Points, in no order, along strands that fork, close into loops and pass close to each other.
(in the rows, 128 means zero)
Points whose rows are less than 46.6 apart are linked; no others are. Some points are linked to none.
<346>: [132 119  92 143 107  87 119 146  99]
<496>: [111 159 146 171 165 110 154 145 171]
<943>: [173 150 138  99 187 147 127 135 169]
<1027>: [162 149 118 125 181 111 130 151 179]
<209>: [149 111 127  88  94 145 114 124  86]
<274>: [140 128 139  72  48 140 116 126 113]
<116>: [118 116 134 185 105  92 110 163 146]
<517>: [110 176 173 159 165 150 158 126 150]
<894>: [154 119 110 129  73 103  73 162 133]
<57>: [106 196 156 152 168 133 164 137 148]
<66>: [147 150 150 144 144  98 133 167 182]
<53>: [144  89 154 139 103 161  93 131 101]
<370>: [103 130 125  75  58 105 151 113 167]
<442>: [109 115  93 172 170 137 121 103 104]
<150>: [120 149  94 141 206 121 134 116 168]
<715>: [135 110 161 160  98 118  98 168 168]
<219>: [108 119 140 153 188 178 122  89 143]
<375>: [149 182 161 124 150 127 149 163 160]
<226>: [129  93 160 166 140 165 109 117 115]
<994>: [109 124 164 171 166 159 140 118 154]
<266>: [129 122 144  53  57 148 135 112 118]
<198>: [131 184 166 109 179 183 142 115 140]
<144>: [128 126 106  58  86  96 156 122 133]
<285>: [ 99 101 125  79  69 102 153  98 180]
<727>: [128 102 140  49  96 138 158  96 116]
<215>: [154 173 165 104 176 172 140 130 149]
<760>: [117 117 139 181 149 121 127 135 148]
<707>: [109 214 133 125 180 154 149 125 128]
<11>: [101  88 122  77  88 102 158  95 170]
<504>: [114  99 121  65 114 106 179  97 131]
<291>: [170 146 130 106 177 125 124 154 178]
<549>: [145 132 134 150 146  94 123 167 180]
<989>: [107 122  81 162 192 135 113  96 125]
<225>: [119 151 105  91  49  84 133 140 123]
<1040>: [133 120  93 118 110  96 136 130  83]
<650>: [126 102 131  64 119 147 169  90  93]
<187>: [134  86 169 156 111 165  98 128 108]
<396>: [114 111 112 126 140 160 143  83  53]
<912>: [110 121 114 148 120 130 142 113  65]
<746>: [121 111 108 172 135 111 122 131  98]
<583>: [104 118 101 148 152 161 136  84  59]
<515>: [127 105 134  79 118 156 160  93  73]
<481>: [150 132  82  87  91  85 119 145 101]
<552>: [109 111 100 164 158 149 124  95  77]
<632>: [126 114  86 169 148 102 121 132 107]
<232>: [130 147 111  91  51 103 120 140 117]
<833>: [137 139 117 103  45 115 100 147 112]
<954>: [113 139 137 132 198 175 127  95 154]
<1018>: [104  89 114  69 110 100 170  93 153]
<42>: [147 101 156 140  76 139  72 158 145]
<176>: [115 100 133 160 177 182 110  89 115]
<868>: [146  88 143 123 131 181 108 106  74]
<789>: [152 116 106 135  94  95  87 161 128]
<809>: [123 111 122 109 125 157 149  91  59]
<946>: [131  93 136 141 130 173 113 106  75]
<173>: [123 112 144  55  76 138 148 103 122]
<133>: [147 128  89  90  98  95 132 135  90]
<786>: [116 183 142 158 168 110 160 141 164]
<962>: [150 115 123 152 135 101 103 157 163]
<388>: [149 194 143 122 169 127 151 153 155]
<409>: [145 111 147 106  59 153  88 135  97]
<325>: [140 131 117 121  54 114  80 155 117]
<124>: [129 118  89 170 170 105 121 135 136]
<123>: [142 122 144  84  50 152 101 131 103]
<666>: [141 122  99 155 180 108 121 134 155]
<921>: [118 119 118 173  90  85 107 159 125]
<308>: [117 130 120  67  72 101 153 119 135]
<849>: [164 158 154 100 178 162 133 133 163]
<479>: [127 106 139 166 100 129 106 145 109]
<16>: [145 161 166 134 144 120 142 164 173]
<174>: [113 111 128 185 139 123 122 132 121]
<452>: [111 114 110  81 121 108 183  98 102]
<310>: [122  94 140 162 149 170 112 107 101]
<170>: [123 128  96 111 119 106 160 116  74]
<22>: [115 133 141 180 156 109 140 143 163]
<446>: [149 106 162 141 101 133  86 165 171]
<987>: [121 165 111 130 203 130 144 118 171]
<1032>: [151 109 111 148 118  95  90 160 146]
<696>: [134 105 157 145  65 139  77 155 128]
<991>: [107 183 117 118 205 149 141 110 156]
<117>: [124 125  99 160  92  78 118 156 102]
<585>: [126 111 144 152  70 125  96 148 111]
<1011>: [ 98 199 131 118 194 157 146 113 143]
<657>: [128 125  67 151 144  92 131 125  86]
<142>: [102 114 174 182 147 155 136 123 149]
<567>: [108 128 155 107  50 131 136 124  96]
<337>: [137 118 167 149 141 136 118 150 166]
<900>: [127 121 100  81 120 106 172 106  94]
<15>: [148  95 152 119  79 162  88 133  95]
<91>: [123 116 153 171 104 104 104 165 160]
<296>: [103 156 176 155 170 164 151 116 154]
<422>: [141 197 127 122 183 123 150 142 155]
<523>: [148 124 109 138 178 113 120 140 167]
<405>: [115 129  86 152 205 129 117 106 147]
<213>: [118 130  64 143 147  94 153 118  71]

A piece is all that can be reached along the links. How many separate loops has the piece of each point below (a circle has one, a figure eight two, a Y none), and how many tips (points with one link)?
<1032> => loops 0, tips 2
<1018> => loops 0, tips 3
<496> => loops 0, tips 3
<405> => loops 0, tips 3

A tip is a point with one link. Name the tips that can be reached along the links from each point below, in the order of the rows.
<375> => <225>, <422>
<308> => <144>, <481>, <479>
<123> => <707>, <954>, <868>
<496> => <198>, <142>, <213>
